Points on a hilly landscape, in no order, each with its height.
A climber steps from a point to whichever of its 5 nearest points has the largest rise for the distance, and stops where none of them is higher. Distance is the straight distance between rows; heights are no part of it.
K70: [109  86 140  61 181 141  70  81 127 173 135 148 133]  h=39
K227: [115 110  99 119 121 133 126 154 162 133 100 125 130]  h=698
K459: [126 131 124 146 108 180 135 178  70 122 145 125 143]  h=685
K345: [124 151 136 153 107  65 162  92 170 109 112 102 111]  h=408
K161: [126 141 166 157 108  39 178  86 160 102 113 102 110]  h=320
K789: [ 97 177 112 161 143  78 192  53 155 131  89  97 136]  h=557
K515: [139 134 143  99 189 166  51  83  82 161 163 150 131]  h=818
K28: [123 123 127 116 132 167 116 179  78 136 137 141 137]  h=746
K818: [104 110  89 121 131 128 137 129 175 133  89 106 132]  h=647
K743: [135 143 144  99 188 172  67 101  64 165 165 140 138]  h=741
K346: [120 112 113 107 132 152 112 171 126 136 115 143 130]  h=643
K754: [127 140 157 120 144 177 101 130  24 137 169  70 142]  h=670
K730: [163 155 131 178  84 118 150 152 135 100 150 147 108]  h=707
K731: [137 144 115 171  97 176 148 179  82 110 150 132 141]  h=757
K792: [137 146 146 108 173 172  69 109  48 155 167 121 147]  h=716
K34: [131 143 149 114 154 179  97 129  26 144 167  99 147]  h=725
K206: [159 123 205 162  84  52 170 119 137  98 149 151 114]  h=339
K764: [116  93 132  62 173 143  85 106 120 168 129 145 133]  h=420
K234: [124 131 139 134 124 181 128 169  40 132 154 103 144]  h=410
K319: [118 118 115 117 127 160 121 177 110 131 124 140 133]  h=477
K975: [124  96 138  69 179 144  66  95 114 178 145 153 136]  h=167
K242: [132 138 112 150 109 170 138 177  89 120 137 138 135]  h=866
K548: [143 131 190 157  90  43 170 106 153  96 131 132 105]  h=301
K503: [132 105 140  83 186 151  43  63 125 166 163 167 130]  h=510
K64: [134 141 109 147 108  97 144 129 182 108 110 115 109]  h=633
K437: [114  97 137  68 171 144  82 120 113 165 132 148 136]  h=572
K877: [ 96 141  82 137 140 116 169  76 179 130  79  96 145]  h=592
K563: [126 128 131 120 140 173 116 173  58 139 143 133 139]  h=846
K51: [132 118 143  80 179 160  71 108  87 167 154 150 130]  h=808
K454: [108 164 127 153 131  68 180  61 166 121  93  91 125]  h=753
K972: [141 142 130 159 104  76 154 117 175  98 119 112 106]  h=525
K165: [ 99  87 121  71 160 145 104 132 133 163 104 135 142]  h=692
K387: [122 112 131  87 159 158 101 156  92 149 134 148 135]  h=713
K686: [147 145 112 166  96 143 141 163 140 104 138 145 122]  h=747
K214: [166 148 174 173  81  72 156 125 148 100 157 148 104]  h=432
K348: [151 152 122 190  85 162 155 165  96  98 155 135 130]  h=821
K974: [123 134 102 143 114  99 154 116 184 112 105 105 117]  h=601
K269: [137 144 146 152 102  63 160 101 173 102 118 114 103]  h=419
K287: [ 91  74 115  64 157 139 111 111 142 161  95 123 147]  h=652
K123: [143 140 108 161 106 155 141 181 110 109 137 147 127]  h=739
K389: [145 135 109 147 112 118 143 143 166 105 121 131 111]  h=686
K487: [124 133 141 104 154 171 100 145  42 151 154 127 141]  h=752
K903: [ 89 109  85 104 140 136 147 104 177 141  80 100 150]  h=630
K293: [104  92 107  83 143 141 112 145 144 144 101 128 137]  h=711
K700: [173 145 191 179  75  73 165 127 130  91 162 160 118]  h=381
K55: [155 148 162 163  89  61 157 119 164  99 139 131 102]  h=421
K331: [144 139 104 153 103 139 134 167 141 111 125 142 121]  h=682
K502: [160 152 140 171  90  88 155 130 159  94 145 137 104]  h=615
K128: [175 162 158 194  79 115 157 138 120  95 163 151 117]  h=544
K838: [111 101  89 105 140 138 126 140 164 131  88 120 133]  h=684
K602: [125 127  98 134 114 124 128 145 173 109 106 123 114]  h=640
K29: [124 130 140  98 153 167  97 153  67 153 147 137 141]  h=754
K915: [ 90  84 102  81 146 137 127 118 162 148  88 116 146]  h=627
K637: [129 126 108 135 123 153 130 178 120 121 126 143 130]  h=383
K648: [150 141 139 164  93  83 149 128 168  96 131 126 103]  h=622
K138: [100 134  88 137 128 106 158  99 182 122  85  95 129]  h=606
K90: [156 145 123 165  96 113 144 151 158 101 140 140 108]  h=722
K466: [169 124 214 164  72  55 173 123 125  96 156 163 114]  h=348
K148: [100  78 131  56 170 138  88  99 135 170 112 131 141]  h=562
K572: [120 149 110 147 114  90 163  92 182 112 100  93 118]  h=521
K662: [114 100 114  91 147 152 109 156 125 141 112 139 129]  h=782
K671: [149 149 111 172  94 156 144 171 112 110 140 143 130]  h=768
K467: [117 108 134  75 164 156  85 138  99 159 129 146 138]  h=671
K22: [100  97 102  90 144 139 123 141 157 141  94 122 137]  h=657
K698: [137 117 137  90 190 159  38  69 103 166 164 163 133]  h=738
K289: [110 144 102 148 124  92 161  83 180 115  93  94 129]  h=576
K169: [121 132 148 128 128 177 119 144  26 134 168  85 151]  h=887
K858: [168 152 152 182  84  93 154 133 151  96 149 152 105]  h=748
K373: [119 135 100 141 121 113 143 121 182 116  99 106 125]  h=623
K187: [104 150  96 146 133 101 169  78 183 124  91  92 136]  h=581
K347: [116  99 102 108 130 147 121 158 144 133 105 132 132]  h=815

Two climbers start at each pair of points below. Name the first point that both come to, or write never.
K206 / K602: never
K467 / K148: never
K319 / K818: never
K975 / K437: K51
K903 / K165: K347

Where does a climber stop that starts at each point below?
K289: K347
K877: K347
K915: K347
K387: K347
K764: K515
K686: K242
